Each row is a point on a tangle of strands that fork, close into loops and nearly touch. The rows are in no order.
In the rows, zero is written as 128.
Two points are linked if the straight distance between their rows is under 170. Some points are linked to none.
labaz: [ 98 119 137 108 154 176 102 125 117 116 115 150 167 122 133  94  79 138
 120 168 184 112 173 175  95  81 130 113 112 150 108 160 169 120  75 132
 133 146 178  70 142 122 125 115 137 167  93  82 114 120 152 103 158  96
 146 108 156 135 151 159 135]
Depab: [135  95  72 142 104  90 150 132 164 185 159 122  81 107 175  98 112 135
 109 101 114 137  50 101 131 187 127 122 168 121 150 132  88 196  66 156
 101 107 118 174 162 131 127 140 150 110 124 135 160 114 161 153 141 161
 123 176 109 166 125 125 110]
Zuri: [155 139 124 153  97 115 157 205 182 145 113  78  82 177 137  98  81 110
 139  94 126 140  81 174 166 121 107 173 156 120 124 106 151 142 131 158
 189 181  98  98  99  94 156 152 117  89 157 136 151 167 136 174  88 159
 111 100 112 119 140 162  85]
filos: [166 122 152 146 165  93 133  93 182 107 185 182  98 146 119 172 122 145
  86 110 141 123 156  81 124  95 108 112 109 153 103  63  96  73 119  82
 103  99  75 172 109 162 124 101 102 191 117 158 113  76  74 132 134  84
 123 200 135 170 105 122 129]
kodu: [132 103  98 131 148 130 113 110 156 157 151 143 102 114 163 100 104 158
  88 130 147 144 122 143 106 130 126 100 137 147 114 143 122 142  66 122
  99 118 130 117 131 140 114 114 136 143 112 126 134 107 138 122 142 119
 144 167 122 158 137 140 127]
telil: [133 118  93 165 134 130 142 177 234 176 161 138  76 199 139  91  53 149
 104 119 160 152 128 157 126 104  85 146 137 138 101 125 171 130  57 133
 166 168  90  66  95 144 151 100 123 132 114 115 148 121 124 131  99 127
 148 132 121 170 146 172  93]
niba: [119 151 176  92  91 139 122 110  29  74  78  98 158 139 104 182 201 133
 136 118  99 152  97 124 199 149 147 118  99  96 147  75  82  91 182 132
  84  95 120 146 127 123 160 134 119 105 196 152  92 124  90 115 141 165
 152 127 113 101 126 120 111]
sopug: [109 135 145  92 141 176  92 127  77 100  65 105 164 100 142 111 117 135
 119 161 166 121 133 194 128  69 151 122 124 143 109 162 157 119 110 139
 124 139 157  72 127  90 135 119 144 124 130  91 114 132 151 133 138 130
 150 104 136 119 151 159 113]
teda: [160 124 117 111 138 143  89 149 161  85 101  88  60 122 172 113 121 161
 118  82 168 150 101 178  97  53 121 146 162 188 118 142 160  77 123  58
 122 140  68  96  40 136 108 142 153 108 135 119 107 122 124 175  74 133
 150 133 125 119 161 146  83]
mol: [155 135  82 153  96 108 157 156 168 177 164 117  99 108 150 116 154  87
 167  98  98 132  98  96 132 197 136 160 154 112 168 147 118 180 173 110
 146 130 130 175 143 145 110 161 119  53 118 143 151 165 173 139  95 162
 100 120 102 122 119 100 181]
menok: [146  94 136 138 115 109 116 119  87 111 103  92  81  87 169 119 148 132
  82  86 141  79  53 108 126  88 156 103 159 128 134 124 114 165  89 147
 111 107 128 152 106  76 149 155 144 132 126 123 129 101 138 190 167 123
 113 164 142 122 126 136  80]
Sabi: [136 137 195 149 168 102 146 145 154  85 156 162 161 195  68 155  96 102
 119 170 124 101 182  99 131 110  93 128  75 103 115  81 142 111 137 175
 169 130 154 130 133 103 170 121  99 215 123 130 154 120  91 123 191  88
 101 122 170 143  87 109 105]
Diluk: [152 151 160 129 125  76 148 101 108  72 152 146 110 147 106 204 178 126
 127  82  90 127 107  71 168 132 115 110 107 114 144  38  74  71 176  99
 115  80  75 188 101 131 140 131 113 137 180 175  92 106  69 140 138 151
 128 157 122 130  83 103  96]
Numi: [126  95  85 119 119 118  98 105  73 126 102 108  82  57 193  93 174 155
 107  90 146 101  85  92  83 102 171 103 175 147 137 192 109 184  81  96
  81  80 124 165 135 136  85 170 170 103  99 116 132 106 180 155 132 118
 131 160 124 116 147 100 146]
koziz: [129 104 121 155 108  87 156 147 132 138 151 137 118 120 113 132 122 103
 124 127 110  82  96  82 138 165 138 132 135  90 153 122 109 199 124 186
 150 126 163 183 161  86 143 140 119 151 107 132 166 138 144 144 181 118
  76 143 152 131  94 118 126]
neb: [146 120  71 162 117 121 163 181 249 193 175 133  48 170 180  81  73 144
 127  95 147 165 104 127 104 123  90 159 149 135 116 138 155 158  81 115
 167 146  81 108  97 155 112 126 133 105 100 119 154 132 143 144  91 137
 126 149 116 167 137 156 109]
garem: [122 155 136 129 147 149 160 125 160 154 169 191 186 159  77 147 116 120
 158 167  97 142 215  93  98 152 103 131  86 129 115 130 149 105 156 122
 144 132 143 127 152 175 103 114 102 154 118 126 126 141 105  62 128 108
 133 100 117 142 105  97 195]
pur: [131 122 130 149 130 106 113 163 145 145 126 134 162  98 105 116 132  60
 177 166 138  86 183 109  96 112 128 153 122 128 124 151 177 141 215 143
 191 168 170 141 147 120 157 137 127 107  84 110 126 157 145 117 100 113
  85  58 147  84 125  98 157]
dif: [103 137 108 130 135 108 181 108 187 189 171 145 111 202 105 151 101 169
 125 128  89 207 160 133 149 198  87 118 124 120 118 100  92  98  93 114
 104 134  66 118 141 167 111  69 122 153 154 159 127  99  83  90  85 161
 164 137  96 181 145 146 152]
Fuv: [109 135 132 119 123 106 148 137 164 150 122  94  83 212 130 150 110 160
 148 102  97 213 153 177 154 167  95 144 138 115 101  96 105  80 108 106
 144 159  49  88  91 148 104 112 130 121 202 162 115 126  84 145  63 173
 171 111  81 147 168 161 108]
nito: [173 162 175 133 137  97 129 127 120  79 151 136 132 141 107 196 185  86
 150 106 115 103 149  71 123  85 106 140 111 123 147  80 133  56 225  80
 158 107 110 174  75 143 126 141 101 128 141 168  99 134  78 156 108 123
 109 118 139 103  93  86 125]
Fera: [145 125 141 153 166 153  91 141 197 120 169 167 110 159 122  90  70 153
 103 150 182 108 195 154  90  57  92 132 105 157  78 119 186  98  83 116
 149 161 140  73 106 157 143 107 122 174  77  98 130 106 113 110 140  89
 158 122 149 160 141 155 115]
daf: [148 137 129 117 157 169  80 153 165 111 117 115 109 138 144  85  95 155
 119 142 182 133 153 187 100  59 107 132 129 165  92 140 191  92  90 101
 144 168 117  60  81 132 140 113 134 143 108 100 128 121 116 129 108 119
 157 106 138 147 154 162 103]
fito: [150 165 174 122  90 122 130 174  88 114  81  56 146 174  95 129 138  92
 153 123  95 145 109 203 200 169 132 177 123  99 120  92 124 107 189 152
 165 179 117  76 124  89 173 148 125  74 192 148 143 171 122 150  90 173
 119  76 117  96 151 153 102]
tozes: [ 97 124 108 145 116 141 126 148 124 161 111 130 194 104  99 116 118  79
 181 173 125 104 171 132 121 165 144 153 112 109 130 164 145 168 186 161
 170 160 186 124 186 120 143 134 120 106  97 112 139 169 157  85 124 133
 102  70 139  89 124 101 177]
bolog: [119 143 176 123 137 140 130 126  76  93  97 131 196 135  82 159 156 100
 140 156 108 100 163 124 145 134 132 126  91  96 129 112 126 110 184 154
 136 118 163 128 148 112 144 123 108 140 149 127 130 140 118 121 157 111
 110  98 141  93 108 107 137]
nif: [108  90  97 138 119  97 149 105 127 161 141 130 111  91 151 123 132 170
 103 109 117 129  59 113 155 194 134  95 151 123 146 106  50 180  58 175
  56  89 116 174 183 109 141 120 155 146 128 143 157  98 136 143 174 152
 129 184 118 153 122 133 101]
Ravuf: [152 111 132 134 136  84 121  82 104 108 155 170 104  89 145 166 186 140
 113  86 123 103 130  42  97  99 140  91 122 145 138 102  84 121 132  71
  98  58 101 196 112 159  92 141 146 148 118 152 110 102 111 138 147  88
 120 190 131 133 102  84 146]
Legur: [100 107 111 113 154 159 119  67 125 150 118 141 129 132 138 134 115 201
  85 152 142 189 137 178 150 159 136  81 144 157  91 115  86  91  49 125
  41 112 100  88 149 166 105  68 136 156 131 137 111  88 114 102 135 132
 175 161 116 165 166 160 126]
dini: [102 106 121 114 107 135 122 102  57 134 102 116 142  79 153 127 148 147
 109 124 128 113  86 126 127 143 164  99 146 118 152 161  96 183  96 153
  92 103 166 144 168 109 117 149 155 113 124 119 129 122 171 137 166 127
 131 145 129 110 136 135 137]
gil: [122 155 121 106 143 146 103  92 104 114 124 160 130  70 143 126 161 136
 156 127 136 121 168  88  59  72 142 117 127 177 120 170 150  90 172  45
 104 100 138 144  99 183  67 140 139 119  89 118  95 130 129 116  90  89
 137 117 143  91 134  93 178]
nav: [140 112  62 116 118 133 110 127 118 149 117 113  93  63 175  82 159 126
 131 107 143 107 105  97  79 111 159 129 173 151 140 204 137 191 105  96
 117 112 131 160 128 141  86 168 163  79  84 118 139 131 185 147 103 118
 117 139 132 109 147  96 160]
fel: [143 123  68 122 112 146  97 131 144 150 105  90 100  65 167  87 159 108
 165 110 144 120 104 126  94 115 152 147 179 162 147 207 161 179 156  93
 133 140 136 147 120 138 102 162 153  59  75 119 139 153 179 140  66 137
 113 104 137  94 148 111 160]
rafo: [118 151 161 116 155 166 112 104 110 115 122 166 170 154 108 139 110 155
 117 167 129 153 186 166 121 114 117 117  88 144  93 117 147  70 106 116
 118 135 137  72 129 156 118  91 120 166 148 121 117 114  99  84 139 122
 161 116 119 147 134 143 138]
Gop: [174 117 145 163 122  93 131 151 148 109 150 121  81 125 143 127 131  70
 112  83 138  72  90  71 112  85 124 138 145 108 141 108 146 134 154 124
 179 122 114 190  79  96 148 153 116 143 115 133 138 115 113 198 138 113
  83 153 156 115  89 113  87]
Nilil: [133 140 178 114 118 102 133  90  56  61 111 117 149 137 101 194 204 131
 127 111  93 124 100  93 188 132 137  98  95  96 141  57  74  94 170 133
 104  84 121 173 116 104 160 141 124 143 179 157  97 115  70 128 166 143
 128 142 131 113 103 114  89]
ravav: [156 125 115 116 116 102 105  89  95 113 138 124  67  82 168 144 179 149
 117  73 128 125  84  88 104 105 151 106 150 143 156 119 100 123 131  77
  87  72  89 173  92 147 103 158 151 101 135 138 116 121 131 152 117 130
 139 164 114 124 125  92 134]
fufo: [121 133 122 115 120 125 124 126 135 134 101  86  97 178 144 134 114 170
 122 108 118 195 116 194 157 146 108 141 156 132 109 110 118  82  92 123
 125 156  68  78  90 131 114 109 133 112 187 141 125 128 107 149  81 173
 168 119  89 149 175 167  90]
dezi: [172 135 125 132 128 119 118 161 175 109 134 100  60 116 161 120 127 124
 132  81 148 131  94 129 100  78 116 152 158 149 138 123 166 108 151  85
 156 134  91 132  58 127 105 151 132  96 124 132 120 132 127 181  87 128
 124 134 116 122 124 122  98]
nava: [136 112  76 158 104  93 177 169 228 184 164 116  43 173 175  99  76 134
 119  88 112 177  87 131 144 155 101 152 161 116 130 110 119 144  85 140
 147 143  64 127 109 151 119 122 133 108 133 144 151 126 128 154  94 165
 126 154  95 156 136 158  94]
bosu: [143 158 177 105 152 144  93 116 101  83 104 123 139 153 110 153 144 140
 119 141 131 138 156 156 131  85 113 133  99 139 106  95 144  53 148  98
 136 137 112  86  81 136 139 107 118 149 162 131 105 119  84 136 122 134
 147 110 116 131 126 132 112]
gudu: [107  98 142 143 147 106 146 104 128 131 142 151 138 118 115 142 118 165
  92 138 118 128 111 119 152 162 127 100 116 125 140 101  74 133  82 168
  82 104 130 151 171 109 148 107 137 181 140 146 138 100 109 119 181 121
 120 171 132 151 113 134 101]
fumik: [137 134 152 126 139 125 107 122 108  99 112 113 121 137 132 137 129 141
 102 134 132 134 110 154 144 105 121 129 124 125 122 104 129 102 115 143
 119 130 115 100 104 113 148 115 127 136 162 133 122 121 103 146 142 141
 136 131 113 136 123 139  92]
Kavar: [105 155 109 121 115 120 173 130 185 183 161 131  98 200 116 144 102 159
 148 121  89 210 161 148 126 183  87 150 139 115 114 113 123 104 115  93
 142 150  65 111 105 171  86 101 131 126 178 154 118 129  91  99  57 172
 157 119  83 167 154 141 150]
bubav: [ 79 126 118 120 142 173 124 146 136 148 126 166 194 124 107  96  75 117
 160 191 163 104 187 148  90 119 125 134 112 137 120 176 167 139 105 158
 167 158 190  86 185 134 125 129 126 153  81  78 122 145 164  86 151  89
 134  73 162 119 144 137 169]
badur: [157 139 141 154 112 118 132 190 172 126 122  93 111 170 112 100  93  90
 134 130 145 102 104 150 150 118 108 172 131 121 126 106 163 138 155 169
 192 182 128 103 107  91 179 146 106 118 137 113 158 156 129 169 116 131
 106  88 133 131 118 140  95]
vak: [182 128 127 154 116 105 129 162 170 129 146 109  71 107 157 112 124  91
 134  82 147  94  85  94 106  97 130 149 163 123 145 125 151 136 160 111
 173 129 107 174  76 117 128 164 124 100 110 130 138 131 138 197  95 121
 101 140 138 116 108 115 107]
fovam: [125 137  99  93 146 162  91  94 110 112 113 129 112  77 164 105 150 164
 130 121 136 138 144 151  83  90 145 112 132 168 113 172 147 102 122  60
  86 115 124 112  86 163  81 132 159 115 104 116 109 126 132 118 101 117
 153 136 128 130 151 121 153]
pamip: [137 119 111 158  98  90 170 177 208 160 133  96  62 189 159 110  74 114
 112  84 111 169  82 149 168 133 101 163 153 109 128  99 122 139  98 166
 167 168  74 112 102 124 149 135 115 112 159 140 149 143 122 172  97 162
 125 131 101 137 128 162  68]
seti: [158 161 176 117 108 116 131 149  84  89  91  71 130 152 110 146 156  98
 141 101 115 133 101 162 183 129 128 165 126 107 138  93 126  85 196 126
 155 144 104 111  94 104 165 141 117  93 189 157 115 152  99 162  99 157
 130  92 111 103 129 137  97]
Gifet: [151 145 121  96 141 166  88 149 156  97  85  85  94 118 154  87 126 152
 130 119 167 146 120 193 108  61 126 144 154 188 115 167 190 100 123  83
 134 165 105  73  58 128 122 134 155 111 111  97 117 136 137 143  74 140
 156  98 135 120 163 153 107]
tego: [125 144 187 121 157 141 147 132 126  95 138 164 196 178  68 151 110 106
 136 182 116 117 201 125 127 126  96 124  73 110 118 104 142  96 160 157
 156 128 156 104 144 125 146 119 103 183 138 117 142 139 105 104 163  93
 117  92 151 124 105 110 134]
moro: [126 135 127 117 144 134 113 136 158 149 126 159 147  83 110 109 142  80
 193 171 133 106 209 100  71  91 126 152 123 167 119 168 197 113 205  91
 182 165 155 126 121 171 118 132 132 113  69  99  95 149 128  94  73  88
 115  57 152  85 131 102 171]
dit: [142 105 155 142 159  86 119  88 125  98 155 173 115 109 134 156 146 154
  90 105 140  97 144  77 102  90 128  92 115 151 121  99 108 103 112  92
  99  87 115 173 108 142 115 129 123 172 108 137 114  87 107 137 176  80
 124 193 145 142 105 117 129]
dapo: [122 124 145 135 147 110 154 117 152 127 170 163 149 147  89 155 119 140
 107 145  99 137 149 102 142 162 106 114  96 117 134 106  99 131 107 162
 108 110 137 145 164 128 139 105 120 168 141 139 138 118 103 100 160 118
 126 150 122 153 101 119 132]
Suze: [149  91  77 142 130 105 117 125 170 174 154 121  62 105 185  86 108 149
  93  91 146 137  71 119 103 132 130 121 168 149 129 142 117 174  65 118
 109 111  99 146 120 143 114 135 149 116 108 126 155 109 152 154 128 122
 136 187 121 166 134 133 110]
dom: [155 142 155 113 149 144  92 148 127  96  93 112 136 101 124 116 141  92
 143 137 158  95 151 139 107  61 130 141 128 147 120 143 181  98 176 110
 161 152 140 111  83 111 138 133 132 118 109 109 112 137 125 161 101 115
 123  86 140 101 135 128 117]
ketep: [128 134 146 140 135  77 169 104 121 102 175 180 168 126  86 186 180 115
 148 117  73 109 152  40 131 157 118 107  92 102 157  92  87 133 163 124
 123  77 140 205 145 135 107 135 110 151 131 144 130 115 104 102 164  94
 100 152 140 124  76  85 153]
digom: [105 108 125 131 120  94 169  94  93 131 153 179 156  93 107 164 174 148
 134 116  83 117 119  57 124 190 139  84 116 110 159 118  65 171 113 134
  86  64 149 200 192 139 104 140 139 146 121 139 137 106 134  97 172 104
 112 170 125 126  95 100 157]
gef: [138 139 174 104 120 136 100 116  32  64  70  69 124  85 151 144 200 113
 120 109 150  97  88 140 159  60 171 124 128 119 140 121 125 107 177 119
  99 106 139 138  95  78 146 154 138  94 147 131  98 123 113 167 124 137
 126 117 139  81 140 136 105]
Zafam: [ 95 163 153  66 140 196  84 108  56  80  42 100 160 104 141 119 141 160
 125 160 148 161 150 202 137  71 157 133 108 150  96 161 156  78 125  97
 101 128 130  59 100 119 118  98 146 114 152 105  99 119 111 114 119 139
 181 112 123 113 157 162 118]
Noko: [147 139 162 145 128  80 142 111 110  93 158 154 155 125 100 188 205  94
 149 110 101  93 148  46 134 113 119 113 103 108 154  88 107 102 204 102
 133  86 131 205 111 126 124 147 102 137 133 153 111 126  96 139 149 108
  92 136 144  99  82  84 138]
metuf: [117 126  82 106 100 168 120 143 119 159  90  76 134 115 155  85 122 134
 140 128 134 151  77 190 155 154 154 143 173 137 142 175 140 182 102 159
 127 157 152  97 150 108 121 148 137  62 131 119 142 167 177 123 103 181
 139 120 113 131 161 150 126]
dopop: [112 124 106 125 102 139 148 134 119 166 129 112 144 136 114 127 124 128
 122 146  98 149  87 138 177 214 135 131 141  94 150 127  94 180 107 193
 110 140 157 131 178 102 148 128 124 104 157 138 147 154 149 111 148 172
 124 126 107 137 133 133 128]
Peku: [ 94 128  74  93 120 189 108 132 107 159  85 111 158  87 157  75 109 140
 144 156 151 134 118 184 121 132 162 130 154 144 132 206 152 179  85 143
 116 148 167  93 156 119 108 143 144  89  94  98 124 153 187 105 115 142
 141 109 137 126 151 145 150]
Kar: [ 51 110 132 100 114 163 125  95  25 111  87 124 187  92 142 132 128 142
 122 151 152 108 120 147 125 133 173  98 126 122 147 178 108 168  93 154
  91  99 182 118 187  92 118 121 140 132 124  85 106 115 187 112 181 115
 133 137 146  88 146 152 141]
dela: [126 157 151 120 126 156 127 156 153 141 112 107 152 193 102 106  94 126
 138 161 133 152 154 202 146 137 102 159 112 128 112 121 164 112 107 143
 168 183 114  44 117 121 152 107 120 124 157 107 152 142 110 121  93 155
 139  68 119 143 144 155 110]
lilo: [ 83 123 125 122 125 156 164 135 107 151 133 152 198 147  74 145  99 120
 146 187 109 136 158 130 158 209 132 125  92  95 148 136 109 181 118 205
 130 139 171 124 216 102 135 116 119 151 141 130 157 161 158  75 175 115
 114 107 136 123 117 126 146]
bamek: [134 154 123 146  97 128 161 155 138 153 135 111 161 162  80 137 135  78
 161 141  76 139 136 132 177 226 123 161 118  79 147 118 110 152 186 159
 152 161 141 128 165 117 149 128 106  93 163 153 152 186 139  93 114 164
 107  96 103 120 109 108 173]
bepiv: [154 142 158 157 140 108 144 169 183 114 153 133 120 193  85 129  83  88
 119 147 124 102 138 111 146 117  98 156 102 100 122  94 149 134 145 188
 182 154 133 116 114 101 175 128  99 172 130 124 169 137 103 143 150 115
  96 115 160 141  88 118  92]
Duse: [151 143 135 112 121 126 102 108  73  93 101 102  93  77 162 152 193 130
 126  88 139 112  84 105 116  80 156 120 139 128 154 128 121 115 165  84
 101  98 110 156  85 123 115 162 143  97 133 136 109 120 125 165 111 124
 125 135 115 101 133 107 122]
kopi: [ 88 105 113 126 124 126 167 100 103 151 156 182 182 103 117 141 129 135
 135 142 102 119 147  90 107 189 134 101 113 115 157 160  99 175 111 136
 106  97 180 167 199 149  94 130 127 147 113 119 139 122 167  88 166  97
 116 147 131 130 111 108 179]
galib: [101 169 142  69 124 189  95 102  57  91  72 110 146 108 131 140 162 163
 148 146 123 167 144 176 136 108 158 137 110 143 115 149 151  66 152  80
  97 126 115  87  88 156 106 109 141 107 155 131  89 125 107 104  98 150
 177 115 107 109 160 140 142]
Modo: [ 71 130 141  93 127 184 111 110  48 107  68 117 193  92 132 125 125 125
 139 172 152 119 142 173 129 104 165 118 114 126 128 177 134 132 118 139
 107 119 172  88 159 104 120 123 132 122 127  91 104 129 160 112 156 123
 149 107 140  97 142 152 143]
Buz: [118 163 164  85 105 165 105 107  39  87  74  89 148 121 124 166 180 151
 132 125 104 166 111 160 169 134 147 131 113 111 134  99 103  83 160 116
  93 112 102 106 114 142 132 117 125  99 193 139  98 117  97 120 112 172
 167 120 100 111 148 139 122]
dek: [123 106 149 132 150 102 117  96 117 103 110 126 119 132 123 152 123 159
  81 125 130 139  85 147 166 138 124 101 134 130 113  82  78 101  92 161
  76 110 106 123 128 109 164  95 129 166 164 141 116  94  96 151 165 144
 141 160 119 144 131 149  72]
mosa: [150 101 150 184 151  86 133 138 187 111 182 152  84 153 121 121  81 116
  73 110 143  92 109  75 134  96 112 126 114 120 119  78 121 131 104 151
 146 114 103 169 112 112 168 106 115 208 107 133 150  80  87 156 168  96
  88 191 161 162  94 143  75]
punog: [114  97  90 120 107 133 108 132  85 154  95 100 126  79 165  96 133 134
 111 115 144  94  78 131 119 130 166 118 174 120 150 178 117 218  82 170
 114 123 165 139 170  87 119 167 148  97  97 113 145 125 192 157 157 132
 105 138 135 109 143 134 131]
Mik: [ 93 133 149 130 127 137 152 137  73 113 102 138 205 147  64 164 125 103
 149 173 107 108 155 125 162 187 144 127  88  75 144 124 104 168 164 196
 140 135 181 127 203  86 150 124 111 151 153 124 152 160 149  93 190 109
 102 107 150  98 111 119 141]
nedo: [146 121  75 135  99 122 118 159 136 154 114  80 116  89 148 106 148  85
 165 104 123 116  84 132 137 160 154 161 169 126 159 172 141 184 177 128
 146 151 144 143 144 109 135 165 142  44 104 138 148 169 182 137  83 154
 105 101 115 104 147 123 154]
faz: [ 89 134 119  95 100 155 132  77  72 140 107 131 158 114 125 158 162 177
 128 125  82 185 100 126 159 202 149  85 127 113 139 121  73 121 112 131
  46  89 111 131 169 166 109 109 146 102 169 159 105 112 110  76 136 169
 176 157  94 138 134 126 147]
Nuki: [ 68 115 114 100 136 176 120  75  70 136  99 149 171 101 143 133 108 184
 101 162 141 172 123 165 136 159 154  85 132 143 114 159  94 121  60 141
  51  97 142  98 177 144 104  93 151 144 138 124 107 110 148  87 165 134
 183 171 124 140 158 156 129]
rir: [110 111 138 130 166 130 109  89 120 121 158 191 148 102 136 117 105 146
 127 131 162 100 206  98  45  83 121  90 115 172 102 155 144  96 101  67
 109 107 176 130 144 182  81 125 118 179  65  92 110 101 140  88 152  60
 154 147 151 138 140 118 177]
Panab: [148 118 159 182 165  84 147 122 199 106 175 165  88 177 100 140  85 136
  74 125 137 127 142 106 154 100 100 125 104 127 102  59 101  91 107 133
 126 120  77 153 116 132 164  94 100 217 120 144 131  78  70 144 140  96
 112 186 146 173 100 147  92]
viziv: [128 158 104 139  95 128 199 145 179 190 174 143 145 186  92 139 110 114
 150 137  68 171 142 116 156 239  99 158 119  86 140 122 121 163 153 144
 149 152 119 144 169 143 125 110 111 109 151 150 147 161 129  84 112 175
 115 104  87 158 109 117 174]
Zov: [ 86 118 100 121 121 162 151 119 115 167 136 157 189 125 113 123 106 136
 137 169 105 143 141 130 137 197 138 120 113 108 146 159 112 184 106 171
 110 134 178 126 199 127 113 122 128 127 129 122 134 149 167  77 156 130
 125 121 115 131 127 127 164]
leko: [158 156 189 110 112 125 107 134  46  63  75  67 132 132 114 162 196  84
 146 105 135 109  95 152 179  88 157 156 115 107 143  95 131  76 232 108
 132 128 121 134  88  90 160 145 133  88 173 155 100 141 100 166 105 148
 122  90 122  84 135 127 100]
diti: [148 126 117 172 151 141 121 162 230 160 182 161  90 185 127  87  56 136
 110 139 173 124 158 129 100  86  83 142 110 139  96 125 182 125  75 126
 167 160 113  78 101 154 141  97 119 154  84 110 146 110 119 125 118 106
 138 133 134 171 133 149 117]
bek: [132 149 116 133 126 137 187 138 185 182 190 176 163 172  81 136 110 113
 151 156  81 154 169  95 128 202  95 139  94 111 133 131 132 150 135 147
 149 145 138 143 166 158 112 104 109 134 122 138 149 139 115  69 122 140
 117 110 104 165  97 102 192]
puz: [119 125 157 128 164 140 137 105 144 130 160 175 165 174  92 146  97 163
  97 166 121 157 189 145 137 140 107 110  80 141 102 101 114  91  96 140
 100 125 132  96 159 146 135  82 128 190 135 132 127 101  96  82 149 103
 147 144 120 160 126 135 140]
zolin: [ 95 103  75 121 106 151 113 140 110 168 108 125 155  81 160  87 113 116
 151 149 157  91 126 147  92 127 153 129 161 132 135 212 143 196  97 150
 147 145 180 128 180 108 107 158 135 106  63  98 140 138 203 117 138 124
 103 101 151 111 145 132 168]
pori: [127 106 142 148 132 105 140 131 127 130 153 161 160 107 116 135 139 108
 143 141 132  78 165  81  82 106 120 112 125 126 136 139 138 143 151 129
 158 122 169 159 133 132 119 138 112 148  92 112 135 124 144 131 155  86
  92 122 157 109 106  97 160]
lipel: [154 133 137 156 100  95 137 170 117 128 124  89 138 138  89 139 150  61
 158 127 101  93 104 124 172 180 142 161 124  76 147 111 116 156 213 166
 161 153 154 149 144  77 184 151 108  94 147 153 146 183 140 139 124 149
  84 100 131 100 108 113 134]
sulok: [110 122 119 107 142 143 109  91 130 143 122 116 109 157 137 139 118 180
 100 127 127 194 123 181 145 151 124 106 147 148  99 117 108  81  73 113
  82 132  81  78 117 152 114  75 123 138 161 141 117 107 112 113 107 157
 178 147 100 163 166 161 116]
bur: [132 117  87 113 154 154  98  98 136 137 131 138  94 103 175  89 116 180
  99 122 156 152 137 164  89 103 138 102 146 171 101 163 138 117  80  83
  86 121 113 106 102 166  94 119 146 126 100 118 116 117 142 114 110 116
 159 160 127 158 152 139 130]
gup: [106 138 125 107 140 136 103 106 116 121 112 156 151  63 127 111 151 106
 174 160 149 109 195  97  60  77 132 126 126 174 110 182 176  98 181  67
 139 128 162 130 119 177  88 130 137 120  73 100  93 129 142  96  95  80
 127  84 156  77 137 100 175]
ribef: [135 112 132 155 112  95 137 154 107 118 126 102 133 122 102 130 144  77
 143 125 120  57 100 110 151 137 147 142 132  84 140 121 131 172 173 183
 165 139 165 164 147  64 170 148 113 127 122 136 152 160 146 158 163 133
  78 112 156 102  99 115 121]
biti: [102 101  70 138 107 133 118 140 143 190 145 148 166  90 135  92 110  97
 180 163 138 100 159 120  90 159 137 140 142 124 136 199 151 197 144 136
 172 157 179 142 184 133 121 146 126  91  60 111 143 153 182  98 121 117
  92  70 140 103 134 107 187]
Fure: [167 113 162 176 142  98 121 158 171  92 167 139  89 143 132 123 107  77
  94 108 157  68 125  62 104  58 109 131 127 124 117  98 163 113 147 129
 190 129 121 171  74 103 162 140 112 179 101 125 134 105  95 181 154  91
  95 164 170 129  90 119  81]
Tes: [164  89  90 142 120 117  91 134 128 134 109  82  54  87 199  86 122 143
  81  75 162 111  44 130 115  84 152 118 180 152 130 146 130 162  68 117
 108 107  98 140  97 102 127 159 151 107 115 114 143 100 155 193 133 122
 131 183 135 139 146 140  73]
Zopot: [114 132 100 128  85 135 150 155 122 168 111  73 141 152 120 108  99 126
 127 134 100 164  80 176 185 201 138 151 165 108 139 130 114 174 103 197
 130 155 152  92 170  98 154 125 128  86 169 131 159 174 164 124 125 191
 128 105 109 134 153 151 109]
rop: [162 147 159 136 131  87 129 118 131  80 156 133  88 140 126 189 160 116
 127  82 111 118 111  89 136 101 107 129 120 124 146  63 110  64 176  89
 139 104  74 165  75 144 126 143 109 132 164 171  95 122  77 164 114 141
 121 145 120 124  89 106 107]
Loke: [120 142 127 127 162 150 135 111 161 148 170 198 157 121 111 115 112 124
 160 162 133 126 217  91  61 111 107 120  98 168 105 143 168  90 131  85
 137 136 169 124 128 186  94 123 108 158  73 104 114 138 120  75 126  78
 141 110 138 140 123 104 194]

How many points has the smallest loop of links through each point below? Write 0 if it is on no loop.
Zopot => 23
dek => 7
pamip => 0
sulok => 0

A fork is a point with three links, a tip a point with one. Leave the first point through the second and follow the links. Name the first fork or tip that comes.
dezi, teda => Zov
biti, tozes => Suze
Gifet, teda => fito
gil, gup => zolin
ketep, Noko => sopug
rir, Loke => koziz
dif, Kavar => Nuki
Nuki, Legur => dif
ribef, lipel => rir
dek, fumik => gudu

Name the points in between on the shortest way along the links from the first point to the second, in order.
neb, mosa => telil, diti, Fera, daf, Gifet, teda, dezi, vak, Gop, Fure
Zopot, sopug => metuf, Peku, zolin, punog, dini, Kar, Modo
badur, Kar => bepiv, Sabi, tego, bolog, Mik, lilo, Zov, dopop, Zopot, metuf, Peku, zolin, punog, dini
dini, nito => Kar, Modo, sopug, Zafam, galib, Buz, niba, Nilil, Diluk, rop
rir, koziz => Loke, garem, bek, viziv, bamek, lipel, ribef
ketep, Suze => digom, kopi, Zov, dopop, Zopot, metuf, Peku, zolin, biti, tozes, pur, moro, gup, gil, fovam, bur, kodu
